Points, in no order, along strands that fork and pass close to each other.
Points whose rows are less than 84 apart are linked; no others are. Some points are linked to none.
J_850: [-10  13   8 -31  23 -12  -4  21   4  59  24 -15  45 -30  -8  -6 -29   0
  24 -30  -7   6  -3  15]
J_563: [ 54 -51  -1  41 -43 -15 -22 -34  -2 -56 -40  -8 -65   8  11  47  47 -10
 -36 -22   7   9  32 -34]
J_673: [  2   1   0 -10  60 -15   1  35  20  53  31  -4  28 -30 -35 -28 -25  -9
  -2  -4  19 -22  18 -16]
J_20: [ 16   6   1  43  16 -21  -4 -36  20 -70   2   1 -33  42 -13  -5  26   8
 -28  55  59 -35  -2 -32]
J_794: [  55  -11   24   11  -68    3   15  -49  -27 -100   37  -38  -25   17
   70    5   41    1  -45   31   -3  -14    2  -67]
J_779: [ 30 -42  25 -56 -64   0 -16 -16 -33  31  14 -46  -9 -43  38  36  10  -3
  -5 -72 -60  10  44  -8]
J_683: [ -2  38  -5 -38   5  21   1 -57 -69 -22  26  -9  12  48  28 -38 -16  48
  26  78 -17 -54   9  32]
J_83: [-27  -8  -8 -14  28  22  41  55 -35  -2 -19  11  99 -34 -60 -43 -61   7
  17  52 -34  29 -36   9]
J_180: [ 26 -32  -2  22  10 -13 -30  13 -10  -8 -34   3  -3  -8 -16   4  11   3
 -14  -8  32   6   7 -14]
J_434: [ -3  15 -20  18  40 -36  10  33  32  64  -1   5  10 -15 -21   9 -26 -12
  20 -69  10  11   2  28]
J_852: [  5  14 -24  24  46 -51  -1   7  50  58  13  -3 -19   0 -13  13 -10 -15
   2 -57  28 -22  27  22]
J_480: [ 32  -5 -10 -12  20 -51  -3 -31  25  38  35 -40  -5 -13 -37   4 -18  -9
 -12 -30  12 -58  51  -4]
J_412: [ 33 -56 -27  53  35 -28 -16  31  20  16 -38  24 -37 -14  -8  45  30 -32
 -55 -38  11  16  64 -16]
J_798: [-80  14 -20 -14   4  39  17  86   1   3 -17  62  31 -13  -6 -38 -13 -18
  36   5   6  52 -56  31]
J_921: [-19  43   8  17 -11 -24 -12 -22  48  33  12   9 -53  22  34  31  21  -8
  19 -55  28   8  -9  29]
J_597: [-25  67  20   2 -12  -7   5 -15  58  40  36  14 -44  23  55  27  33 -10
  16 -45  23  -6 -20  20]
J_271: [  4   4   5  -6  62  -6   6  54  33  67  41  -4  14 -43 -11 -14  -8 -30
 -17 -24  10 -22  28 -32]
J_642: [ 58  -7 -45  -9  22   8  13 -47 -69 -18 -36 -27  53  15 -52 -24 -84  44
  38  37 -56 -35 -18  23]
J_515: [-13  11 -23  34  20 -37 -19  -1  34  21 -29  23 -29  29 -23   4   3   5
   8 -22  46   4  -5  32]
J_755: [-37   5  32  12 -12  61 -11  55  48   0   9  58 -41  -9  51  12  58 -38
   2   6   7  54 -24 -46]
J_660: [ 13  22  20 -19 -43 -16  12 -56  -2 -44  70 -54  -5  12  34 -19  38   9
 -43  21  17 -55  26 -20]
J_927: [-55  46  24   4   1  41  18 -11  88 -25  54  37 -59  29   7  -5  33 -23
  13  64  27 -10 -33 -30]
J_934: [-44  37 -15 -12  31  41  -1  19  -4 -17 -20  43 -16  38 -23 -51 -20  18
  17  82  37 -10 -19  10]
J_286: [ 14 -27  35 -72 -77   2 -14 -25 -29  43  34 -47   8 -28  59  28  22   3
   6 -59 -52  -1  32   2]
J_226: [ 32 -45  -3  51  26 -14 -13  29  11 -19 -32  17 -36 -13  -4  27  38 -24
 -60   1  25   4  45 -38]
J_761: [ -9  -5  27 -68 -64  -2 -12 -29 -21  48  43 -40  21 -14  65  21  25  11
  19 -44 -31  -9  14  18]
J_210: [ 83 -47 -29 -31 -19 -10 -10 -58 -55 -19  -8 -63  53  -6 -54  -2 -53   5
  43 -22 -77 -17  -7 -28]
J_200: [-12  12 -16 -45  34  41  23 -31 -91  -9 -14 -17  56  26  31 -35 -46  61
  51  86 -68 -33  15  61]
J_717: [ -1 -18  46  35 -31  26 -22  23  27  -5 -29  48 -56  -3  51  43  57 -22
 -14 -13  -3  76  -9 -28]
J_812: [  1  -1 -24 -33  26  37  21 -15 -84 -19 -36 -13  72  13  -4 -29 -64  56
  40  82 -57 -10 -10  57]
J_401: [-15  31  39 -20 -20  43  18  36  36  34  32  19 -49 -35  96  36  59 -33
 -35 -37 -19  -1   4 -30]
J_766: [  4  32  16 -60 -53 -25   5 -57   3  38  80 -52   5   2  35  -6  19   7
  -6 -19 -12 -56  35  20]
J_443: [ 51 -16   3   6   1 -25  14 -21  -7 -44  44 -58 -15 -13   8  -9  21  -9
 -63   9  21 -61  49 -50]
J_853: [ 12 -34   7  12 -10 -12  -5  42  -2  33 -27  -5  33 -55  -5  24 -14 -12
   7 -62 -20  56   2  17]
J_935: [-44 -10  30   8 -18  63 -17  54  18 -19  -2  55 -18  -6  33  -4  49 -23
  16  25  15  61 -34 -45]
J_596: [ 17 -14 -10  -7   2  16 -21   1 -68 -37 -25  -1  41   3  -8 -25  -9  36
  16  38  15  -1 -28  -3]
J_909: [ -2  14  -1 -12 -11 -28 -23 -36   3  14   4 -13 -11  16 -10  -6  -8  18
  12 -12  24 -18   8  24]
J_868: [-22   7 -31  26  65 -30   2  43  31  40 -13  30  13   5 -45 -28 -26  -7
   6  -3  37  -1  -3  18]
J_970: [-14  35  30 -27 -70 -18 -13 -46  24  37  42 -16 -33  17  64  34  35  -2
  18 -53  -7  -8  -2  26]
J_490: [-43  48  -8  13  28  43  16  63  63  28  28  57 -40   4  39   3  46 -53
  18 -31  28  13 -25 -20]
J_701: [  7   2  37  19  -6  15  19 -12  20 -62  39 -23 -38 -10  42  -4  52 -16
 -73  31  20 -28  28 -65]
J_485: [-74  47 -14 -14  16  33   8  34   5  14 -44  47   1  42  -2 -31 -37  22
  35  36  10  25 -32  61]
J_431: [ 52 -47 -38  27 -13 -40 -34 -42  -6 -31 -48 -15 -27  26 -56  12   4   9
   6 -26  23 -27  10   8]
J_488: [ 51 -23  25  17 -40   9   4 -27 -32 -87  20 -27 -29   0  55  12  42  -2
 -50  32  16 -19   7 -75]
J_474: [ 15   3   8   0  57  -9  19  57  32  76  33  -6 -17 -56  18  18   5 -43
 -41 -46  -8 -18  45 -26]
J_577: [  0  -1  -5  -3  62 -22   6  27  12  51   8   0  44 -20 -60 -26 -50   3
   8  -2  -2  -2   6  -5]
J_482: [-94  50  -9 -41   9  70   2  34  10   2   6  51 -10  36  17 -34  -5   7
  51  50  10  12 -41  20]
J_174: [-47  67   3   2  19  34  23  34  77  20  44  44 -49  20  37   6  45 -41
  25  -8  34  -8 -35 -16]
J_306: [-31   9  31  -7  -2  31 -16  43  14  19  15  19 -14 -18  38   0  33 -22
  -4 -14  18  19  -8 -20]
J_460: [-30  35   8  20  19  51  24  77  52  33  21  60 -55 -15  60  20  63 -66
  -5 -36   9  27 -12 -30]
J_805: [ -3  18  34  19 -59 -20  -2 -75  46 -31  22   2 -56  46  24  31  36   5
   3   4  18  15  -9   0]
J_817: [-17  49   8 -51 -14  20   7 -68 -56 -25  59 -16  12  49  46 -41   6  38
  18  85 -12 -66   9  25]
J_232: [ -8  -4 -12  12  58 -10  24  86  28  61   6  25  40 -43 -22 -17 -21 -39
   2 -44  -6  31  -2  -3]
J_109: [-39  51 -14 -14  49 -10  12  34  29  53  15  18  -3  10 -11 -26 -30   3
  27  -6  26 -15 -18  41]
J_113: [ 11  13 -12 -61 -11  -4   6 -70 -97   6  54 -36  47  31  29 -28 -13  52
  42  53 -66 -58  19  37]
J_165: [ -8 -16  -5  21  35  -6  31  98  17  52  -7  30  46 -61  -1   1 -16 -48
  -3 -61 -24  59  -8   4]
J_236: [ 24 -19  32   2 -20  16  -1  -4 -14 -44  25 -24 -22 -16  46   5  44 -10
 -51  20  20 -21  24 -65]
J_35: [ -6  28  22 -10 -42  -5 -10 -11  22  46  18  -6 -32  -3  69  46  30 -11
  14 -81  -5  15   2  24]
J_49: [-54  35  17 -23   5  38 -14   6  12  -7  21  25 -16  27  15 -26  14   4
  24  53  29  -5 -22  -6]
J_282: [ 13  14   5 -57 -25 -29  -5 -65 -15  47  70 -50  22   7   4 -15 -16  16
  17 -15 -25 -52  29  20]
J_177: [ -2 -37  13  13  19   2  28  86  -1  38 -15   8  70 -77 -22   6 -31 -37
 -12 -34 -46  68  -8 -16]
J_101: [ 62 -23 -10 -30   7   1 -10 -20 -73 -20  25 -39  55 -15  -3 -15 -20  25
  14  23 -10 -30   0 -36]
J_257: [-71  52  -6 -14  12  32   1  45  19  18 -13  53 -10  31   9 -25 -10   6
  45  15  23  26 -46  33]
J_860: [-51  54  25 -27 -11  47  11 -25  42 -33  83  -1 -26  12  34 -28  40 -11
 -11  65  22 -52 -13 -33]
J_250: [-38  62  26 -21 -46 -12  -3 -70  28  14  38  -5 -33  51  42   7  18  22
  14  14  13 -18 -13  32]
J_621: [-15 -19  -3  38  37   8 -10  70  23  16 -14  43 -12 -24   6  -6  30 -38
 -27 -10  36  22  16 -30]
J_446: [  3  14  26  20  -1   3  21 -38  35 -79  53 -28 -26  10  24 -18  40 -13
 -60  48  36 -44  14 -57]
J_894: [ 42 -30  -3  40 -28  -4 -30 -30 -26 -58 -43   5 -24  24  -1  14  31  18
  -2  13  35   5 -17 -26]
J_392: [-22  35   9 -49 -23   3 -15 -50 -37  10  28 -15  13  33  23 -16  -6  40
  27  28  -7 -29   4  40]
J_590: [ 15 -50  15   7  -3   1  26  51 -11  25 -22 -21  90 -70 -44  16 -44 -21
  -3 -30 -58  60   1 -30]
J_361: [ 56 -65 -53  35   0 -36 -34 -21  -9 -23 -69  -8  -8  18 -76  15  -9   9
   7 -39  11 -14  -2  19]
J_607: [ 31 -37 -55  28  -3 -14   5  -6 -22 -18 -91   4  32  15 -93 -11 -52  38
  11  -7  -9   8 -34  55]
J_471: [-48  52  -7 -15  11   5  12  41  19  49   5  16  16  -1  24   2 -13   2
  44 -50   9  26 -47  58]
J_782: [-27   2 -25  15  34 -15  40  55   4  21 -43  30  67 -16 -75 -37 -70   3
   2  12 -10  32 -34  47]
J_832: [-23  34  22 -59 -63  -9  -7 -45   1  50  49 -28   5  10  65  20  26  15
  28 -41 -14  -8  -5  35]
J_709: [ -5   6  16 -62  26  10  11 -18 -32  52  57 -45  84 -27 -10 -23 -35  17
  26  24 -50 -20   1  -8]
J_222: [-13  11  32  54   3  -4  19 -23  99 -43  26  30 -65  28  11  26  46 -22
 -26  41  31  18 -13 -27]
J_859: [  7  21   2  -2   2  -3 -12 -38 -24 -34   7  -3 -14  38  -2 -25   2  28
  -1  51  40 -35  -4  -2]
J_23: [ 36  -2 -14  -7 -47  -3 -32 -66 -57 -60 -33 -13  -7  48   5  -1  -5  46
  32  23   5 -13 -24  19]
J_545: [-23  18 -23  13  17 -34  50  33  18  44 -30   1  67 -25 -63   6 -82  -1
  32 -31 -33  43 -30  58]
J_657: [-34  44  27 -38 -19  33   9 -36  -4 -38  84 -22   2  19  42 -34  40  -2
 -14  73  12 -60  -3 -26]
J_383: [ 49 -45  -5  51 -16 -15 -23 -19  -5 -58 -41  -3 -46  13  -2  30  41  -6
 -35  -1  33  -2  18 -41]
J_273: [ 25 -24 -23   4  22 -41 -10 -15   9  30 -25 -21  22  -9 -73  -6 -46  12
  18 -32  -5  -9  13  15]
J_603: [ 44 -58  20 -34 -52 -10 -19 -12 -31  15 -10 -35 -38 -44  23  41   8  -9
 -25 -72 -57  11  54 -11]
J_259: [ 16 -29   9  18 -12 -17 -31  -5   5   2 -24   1 -22  -6   1  18  23   1
 -14 -31  24  13  20  -8]
J_538: [-31 -25  -3  -4   2  40 -13  63 -35 -31 -32  35  43 -11 -14 -36   7   0
  11  32  25  41 -40 -11]
J_899: [ 50 -30 -15 -27   1   0   7 -53 -56  -6  -3 -56  85 -15 -56  -2 -72  22
  41  -2 -82  -7  -6 -29]
J_407: [ -1 -32  44  21 -35  41 -23  28  -4 -23 -36  35 -29  -8  46  29  55 -11
 -12  -1  -1  71 -11 -37]
J_730: [ 36 -12  -8 -34  20   4   6 -40 -54  11  19 -45  77 -13 -43 -17 -59  29
  31  18 -57 -18   3 -19]
J_301: [ 13 -10  42 -20 -38   2  -7   2  -4  17  21 -17 -42 -36  59  35  37 -16
 -49 -41 -19  -5  43 -21]
J_400: [ 63 -35 -32  -2 -16 -33 -26 -50 -27 -26 -22 -37  -6   7 -46  -1 -18  13
  12 -19   6 -39  11  -1]
J_665: [ 54  -8  -3   7   0  -7   9 -24 -32 -76  47 -50  -3 -11  28 -20  15  -8
 -54  36  34 -65  20 -68]
J_150: [-13  16  -5  33  14 -25 -20 -15  34  -1 -10  19 -39  34 -13   6  19   2
  -1   9  55  -2  -4   6]
J_706: [-18  -2 -23  11  16 -25  31  22   1  23 -53   6  60 -11 -78 -13 -83  17
  20   2 -21  27 -26  63]
J_352: [ 30  -3 -33   0  31  -8  -5 -11 -41 -13 -44  -3  30  21 -55 -34 -55  48
  13  37   5 -29 -13  21]
J_636: [-15  22 -15   3  34  10 -11   9 -14 -22 -25  28  -6  38 -33 -45 -11  24
   2  61  49 -20 -13  -4]
J_692: [  4 -11  16  58 -13 -12  -8 -21  62 -12 -13  22 -69  17  30  57  54 -25
 -33 -13  16  34  23 -14]
J_998: [ 32 -61 -45  42   2 -29 -19   9  -1  -2 -77   6  18  -2 -78  13 -18   6
   7 -46   0  22 -13  31]
J_747: [-30  24  30  29   5  23  17  -6 101 -36  41  45 -66  23   7  16  46 -30
  -5  51  29  12 -25 -27]
J_219: [ -1  17  12  26  11  -6  11 -37  33 -74  32 -13 -33  28   0 -12  30  -3
 -37  59  49 -39   5 -43]
J_624: [ 25 -24  -5  18  38 -29  -5  32  27  60   1  -7   1 -39 -14  21  -8 -23
 -17 -61  -9  10  38  -7]
J_187: [-34  25 -21  20  10 -27 -13  11  18  30 -40  28 -11  25 -10   3 -21  17
  29 -32  29  33 -31  57]
J_476: [-10 -24  16  -5   9  -3  37  36 -12  33  -8 -24 105 -59 -46  12 -55 -18
  15 -20 -59  54 -18 -17]
J_78: [-22  46  29   7 -43 -17  -5 -60  55  -2  31   9 -53  50  31  20  27   8
   9  -2  21   4 -15  17]
J_654: [  1   3  22   2 -35   5 -15  14   8  40 -10  11 -42 -19  70  56  34 -20
  -4 -87 -17  51   4  16]
J_700: [ 10 -36 -40  26  -2 -32 -10   8   0   1 -72  11  26  -8 -75   1 -42  20
  17 -33  -7  28 -23  56]
J_518: [-75   9 -19 -15  14  19  43  92  -6  13 -21  45  60 -28 -27 -32 -40 -18
  32   9  -7  49 -51  48]
J_364: [-37  17  27 -10  -5  24 -25  14   8   2  10  16  -4   8  20 -11  22   0
  14  16  27  17 -21 -10]
J_391: [-31   7  35  20  -4  51   6  37  62 -10  21  49 -58  -6  41  16  60 -48
 -10  21  14  24 -11 -53]
J_277: [  6 -17  17  52  -9  20 -15  30  19  13 -39  57 -61 -14  46  54  54 -39
 -35 -37  -7  80  12 -13]
J_895: [-19  23 -22   4  19 -40  29  25  22  55 -20   1  32 -12 -39   9 -64   8
  41 -58 -17  37 -27  67]
J_543: [-43  39 -22  11  56 -13   2  45  37  41   0  38 -10  17 -22 -27 -15  -3
  10   4  43  -9 -10  23]
J_704: [-59  57  17 -10  -2  29  14  -6  71  -6  64  13 -40  18  30 -11  38 -22
  -6  37  31 -38 -17 -25]
J_372: [-18  -5 -27  26  68 -29  15  70  36  49  -9  39  31 -16 -43 -28 -26 -23
   5 -31  21  17  -6   8]
J_739: [  7 -22  19  40  12  -1  -5  19  21 -29  -5   9 -51 -15  21  26  50 -28
 -61   8  31   0  38 -43]
J_237: [-23 -17  10 -16  -7  -2  35  30 -23  17 -16 -22 101 -51 -43  19 -58   1
  28  -3 -55  56 -29  23]
J_526: [-55  11  -4 -11   2   0  49  75  -9  28  -9  17  78 -40 -26  -4 -53 -17
  36 -13 -26  55 -51  56]
J_702: [  4 -32  10  11 -17  -2 -12  46 -11  31 -35   6   2 -49  28  34   6 -18
  -4 -72 -29  68   9  17]
J_288: [-16   1  24 -11  14  22  -6  65  11  43  20   7 -11 -49  46   6  31 -29
 -17 -34   3  14   8 -23]
J_337: [ 31  -9  -3 -32  -5   3 -19 -26 -67 -23   9 -26  38   5   6 -21 -12  36
  19  32   4 -24  -8  -6]
J_711: [ 64 -22  -5 -12   9   6  -7  -3 -66 -43  26 -34  29 -15  13 -21   0  10
 -11  37  16 -41  -2 -62]
J_294: [-66  -4 -24 -32   9  55  27  69 -45 -27 -36  37  62  -5 -21 -50 -33  12
  31  70 -12  27 -42  39]
J_754: [ 16  -5  30 -10 -52 -17   4 -28  14   3  33 -34 -61 -22  51  37  39 -19
 -68 -49 -20 -27  60 -11]
J_218: [ 18 -14 -17  63  13 -36  -8 -39  38 -59  -9  -3 -43  40 -22  21  31   4
 -36  24  56 -32  18 -23]
J_430: [-14   7  54 -23 -36  21  -1  10  14  21  36  -7 -36 -28  81  25  53 -17
 -41 -21 -12  -4  20 -29]
J_682: [ -1  -1  20   7 -14  17  -6  52   0  41 -17  22 -23 -41  64  44  27 -26
  -6 -79 -24  64   0  10]
J_51: [ -7 -12  -8   1  15  29 -15  33 -44 -33 -29  20  33   2 -19 -38  -1  19
  11  44  26   7 -33 -14]
J_201: [ 67 -22 -38 -13 -10 -21 -21 -53 -54 -27 -11 -33  14  13 -37 -15 -34  27
  23   7  -6 -38  -5   5]
J_478: [  9  20  -3 -58   3 -21  -2 -55 -15  49  41 -38  33   5 -27 -18 -47  23
  30  -4 -33 -38  23  26]
J_456: [-31  37  22 -31 -30   4 -13 -52  -8  -2  25  -3  -9  42  29  -9  11  28
  19  31  16 -13  -8  25]
J_945: [ 27 -18  12  -7 -91 -28 -32 -78   1 -42  -1 -24 -58  39  19  30  33  -3
  11 -35  -8   1  18   6]
J_162: [ 40 -53  -5  18  -4 -20 -24  19  -9  19 -44  -1 -47 -43   3  49  19 -25
 -45 -67 -23  25  56  -5]
J_84: [  3  11  -6   3  33 -45   0 -11  43  43  36 -21 -21  -4 -11   2   0  -8
 -13 -28  35 -45  34   5]
J_814: [  2  15   0 -60 -36  -9  -8 -73 -67   7  52 -38  29  29  30 -16   0  41
  31  23 -33 -41  13  35]
J_378: [  9   4  18  15 -45 -27  19 -35  44 -14  30 -29 -87  -9  50  48  46 -26
 -83 -47 -22 -30  61 -14]
J_777: [ -6 -12  30  40  14  20  11  18  47 -35  15  15 -60 -13  31  20  57 -38
 -66  29  24   3  26 -62]
J_776: [  1 -37  45  23 -22  52 -25  35  -7 -47 -26  42 -29 -11  41  13  60 -21
 -18  27   8  56 -16 -68]
J_437: [-41 -11   0  -5 -24  -3  48  55 -22  13 -24   0  98 -54 -41  15 -55  -9
  31  10 -40  64 -42  47]
J_260: [ 27 -31 -19  50   8  11 -25  14 -23 -50 -65  37   0  29 -34 -13  17  19
 -11  35  47   8 -43 -21]
J_153: [-22  19 -29  11   7 -41  -4   8  18  39 -36   9   0   9 -33  10 -41  12
  39 -58   2  28 -20  73]
J_581: [-47 -17 -16 -26   6  44  33  69 -55 -30 -37  14  92 -28 -39 -38 -42  12
  25  66 -26  32 -50  31]
J_369: [-16  30  -8  -9  37 -24   5  30  24  65  18   1  17  -9  -8  -6 -31   2
  24 -40   8   2  -8  31]
J_533: [-23  -1 -16 -25  10  48  -1  24 -74 -44 -46  14  57  17  -2 -31 -27  41
  33  76 -12  17 -45  29]
J_374: [  6  30  12 -31 -45 -30  10 -62   9   3  81 -57  -3   6  26 -18  22   5
 -32  -6   4 -70  38   2]
J_54: [-13  44  14 -41 -20  15  15 -58 -43 -39  85 -27  19  39  43 -39  27  20
  -9  81  -5 -77  13  -5]
J_748: [ 39 -15   0  -1  10 -41   5 -25  15   1  43 -54 -15 -17 -11   0   7  -8
 -44 -16  15 -60  61 -28]
J_484: [-32   6  21  36  18  44  16  41  83 -20  38  36 -68 -12  31  20  64 -57
 -47  30  17   0  13 -61]
J_305: [ 41   5 -36 -17  36   4   7 -29 -55 -10 -30 -16  45  17 -47 -37 -75  51
  25  51 -23 -34  -1  28]
J_479: [ 16   3  24  21 -69 -28 -17 -74  41 -27   5  -9 -70  38  23  40  42  -1
 -10 -25   9  14  11   1]
J_942: [ -6  -7  17   1  35  31   4  80  15  37  12  27 -41 -51  40  17  39 -49
 -57 -25  -5   9  34 -38]
J_501: [-67  40 -10 -19  16  60  -6  25  20 -18   2  55 -23  40  -9 -41   5   5
  31  75  29   8 -36 -11]
J_207: [ 24   4 -20   9   9 -23 -20 -42 -18 -24 -17 -13 -15  29 -28 -19 -11  34
   0  31  40 -44   2   8]
J_387: [ 28 -44 -13  47  19  -2 -24  26 -20 -26 -50  20   9  -1 -34  -8  15   7
 -14   7  38  11 -12 -22]
J_676: [ -1  -2  10 -33  13  -8   5  -2 -13  52  20 -34  61 -30 -27  -4 -47  13
  23 -27 -37  10   3   6]
J_652: [  3   1  22  35 -34 -31  21 -50  59 -42  30 -31 -67  11  39  30  47 -18
 -72 -22   6 -24  46 -18]
J_727: [ 13  -3   5 -56  21   6  12 -45 -60  32  46 -52  92 -12 -16 -16 -50  30
  41  29 -72 -20  10 -14]
J_554: [ 22 -10 -15  17  56 -23  15  59  34  78   6   2 -11 -50   1  22  -7 -40
 -25 -73 -19  14  42 -10]
J_385: [ 15 -20 -13 -14  -2 -24 -16 -15 -13  17 -26 -23  29 -15 -52   1 -41  19
  28 -31 -21  10  -2  30]
J_599: [-13  31   1   3 -13 -35 -19 -30  30  31  17  -4 -38  17  13  16   8   0
  11 -39  29 -15   7  31]
J_62: [ 10  -3 -15  36  19   6 -18  -1 -13 -47 -41  28 -13  41 -25 -16  13  23
  -3  52  56 -11 -30 -17]
J_724: [ -7  26 -13 -44  21  40  12 -45 -93 -23  -3  -4  32  49  44 -41 -30  58
  44  92 -49 -44  13  54]
J_50: [   3    3  -21  -11   12  -14   24  -45   -6   24  -28  -38   65    0
  -96    5 -104   11   32  -12  -81    8   -7   19]
J_714: [ 49 -13 -26 -23 -40 -16 -22 -68 -67 -40 -15 -25   2  29  -9 -10 -19  35
  31   7  -3 -30  -9  16]
J_316: [ 29 -43  -2  11  17 -22   0  32   7  55 -21 -13  19 -58 -17  24 -26 -23
  -6 -75 -41  38  29  -2]
J_183: [ 67 -21 -60   4  17   3  16 -34 -53 -23 -60 -29  55  16 -83 -14 -91  38
  25  24 -52 -27 -33  20]
J_980: [ 12 -24  -8  51  19   0  -7  50  13  29 -36  50 -51 -22  35  49  43 -46
 -52 -43   0  54  35  -8]
J_820: [  6  -3  -8 -15  -8 -19 -26 -21 -21   4 -20 -13  19   5 -27  -5 -27  35
  25  -8   8  -1  -6  30]
J_677: [ 30 -10   1  13 -33   8 -27 -40 -43 -60 -37   1  -6  37   9   2  13  31
  17  30  24   4 -34 -13]
J_671: [ 62 -47  -5  17 -57 -26 -10 -46 -11 -67 -15 -37 -72   7  18  36  35 -16
 -46 -34 -11 -24  48 -32]
J_553: [-37  43   7  19  19   0 -11 -12  36 -11 -13  42 -38  47 -12 -11   3  14
  11  48  52  -5 -20  10]
J_196: [-18  39  32   4   4  54  21  53  49  33  34  35 -62 -27  81  37  65 -58
 -29 -38  -8  10  -4 -32]
J_837: [-11 -34  -5  34  24   6 -18  70   1  -1 -34  45   8 -17 -13 -12  26 -22
 -17  -3  29  37  -7 -20]
J_110: [-22 -29   3  23  -1  26 -18  64 -11 -17 -42  50  21 -13  -2 -17  18 -15
  -3   4  22  54 -30  -9]
J_669: [  7   5 -14  -5  55 -13  17   6  -8  31 -16 -14  59  -4 -78 -31 -76  21
   8  22 -17 -10   1   9]
J_940: [ 20 -44 -28  52  30 -24 -16  49  16  32 -39  37 -26 -22  -1  35  23 -38
 -33 -51   8  37  35   2]
J_167: [-58  20 -24  -3  18  20  17  51  -6  -1 -62  46  33  21 -27 -40 -47  19
  23  37   7  32 -40  66]
J_557: [-30  81  15   4   3  16  21   8  74  33  45  23 -48  19  59  21  48 -29
  19 -37  25 -18 -32   3]
J_855: [ 51 -28 -59  13   4   1   5 -26 -43 -29 -85 -15  39  20 -83 -14 -75  49
  20  11 -28  -9 -35  51]
J_764: [ -6  -7  10  40  -1 -12 -26   5  33  10 -20  20 -45   2  22  33  36 -19
 -15 -30  30  23  17  -6]
J_796: [-11  33  30 -22 -40  12  21 -54   4 -54  83 -42   1  19  49 -24  48   2
 -41  48   4 -52  12 -31]
J_272: [-84   4 -19 -19   4  58  10  65 -21 -20 -34  58  30   3 -14 -47 -12   4
  31  44   7  43 -54  20]
J_746: [ -5   5  27  53  -9 -13  -2 -32  67 -30   8  19 -60  30  17  32  45 -16
 -20  15  34  13   2 -21]
J_203: [ 24  -2 -30  11  11 -11 -16 -29 -37 -27 -45   2   1  33 -42 -21 -23  44
  11  35  26 -29 -13  23]
J_578: [  8 -14 -15 -31 -12 -16   5 -42 -21  20 -18 -48  62 -12 -67   7 -74  19
  47 -26 -80  12  -5  27]
J_458: [ 24  -8  -8 -14  32 -38  -8 -21  13  50  20 -34  17 -13 -52  -8 -44   7
  15 -27  -8 -25  29  -2]
J_106: [-40   5 -22   0  31   7  20  56 -10   9 -47  36  49  -3 -55 -46 -54  11
  13  32   1  20 -29  45]
J_411: [-13   1 -30 -30  26  62  16  12 -93 -51 -41   7  60  23  12 -44 -39  50
  40  94 -33  -8 -27  40]
J_834: [ -3   6  19 -61   6  -5   7 -23 -12  74  55 -48  71 -29  -7  -4 -36  17
  32 -21 -52  -9   8   1]
J_630: [-58 -13   2  19  -6  49 -10  72  16 -15 -28  76   5   2   3 -26  30 -26
  19  16  21  64 -41 -25]
J_693: [ 16  14 -18 -51  -5 -22  -6 -69 -40  19  18 -38  27  21 -31 -21 -56  40
  39   7 -43 -38  22  46]
J_957: [ 16 -11 -16 -47 -11 -22  -4 -62 -32  18  -2 -48  41   4 -53  -8 -68  30
  49 -21 -65  -8   8  40]
J_37: [  5 -15  13  61  -1 -23  20 -40  66 -61  11 -15 -70  14  27  44  52 -21
 -80   2  13 -11  44 -37]
J_722: [ 51 -67   6  -5 -36 -12 -27   0 -23   4 -37 -12 -64 -39  13  53  16 -21
 -34 -77 -44  21  52  -3]
J_655: [  3   6 -23  -4  38 -12  26 -18  -4  26 -30 -21  72  -5 -95 -20 -97  23
  21   9 -52   8  -6  16]
J_684: [ 55 -30   5 -12 -95 -15 -30 -73 -34 -65  -6 -35 -35  33  22  24  30   4
  10 -27 -10 -11  10 -12]
J_238: [-26  33  12 -10   5  21 -11 -22  10 -28  28   8 -19  21   3 -26  15   8
  -5  58  43 -30 -11 -16]
J_86: [ 17 -29  -8  71  15 -32   5 -26  51 -58  -6  -7 -54  27   0  39  47 -18
 -61   7  39 -26  45 -31]
J_156: [-13 -10   5  34  41  21   2  77  30  21  -3  47 -46 -30  31  18  50 -57
 -49 -10  16  23  27 -38]
J_171: [ 68 -31  -1  10 -78 -24 -13 -65 -24 -86  -7 -42 -57  22  26  25  35 -13
 -28 -25  -7 -18  23 -31]
J_609: [ 67 -23  -4   9  19   1   0   1 -42 -59  22 -34   8 -21  15 -19   3  -3
 -41  39  36 -62  14 -72]

Follow the links from the first point to the second, and from the first to the third. Name the last point that the two ways share.
J_927, J_474, J_683 | J_657
J_411, J_259, J_669 | J_657
J_665, J_899, J_909 | J_480
J_597, J_727, J_609 | J_480
J_642, J_782, J_306 | J_49
J_237, J_711, J_676 | J_369
J_980, J_306, J_665 | J_110
J_746, J_203, J_621 | J_49
J_545, J_692, J_203 | J_501

A fork is a point with three links. Follow the links from the first point to the second and name the forks in between, in order.
J_306, J_746 | J_49, J_501
J_665, J_109 | J_480, J_369
J_437, J_458 | J_369, J_480
J_288, J_183 | J_49

A fork is a point with three links, a tip a point with one. Leave the first point through the second and follow the links. Name the first fork or tip that comes.
J_54, J_817 | J_533
J_526, J_437 | J_369
J_400, J_201 | J_113
J_676, J_834 | J_210
J_860, J_704 | J_501
J_412, J_226 | J_110
J_86, J_218 | J_794
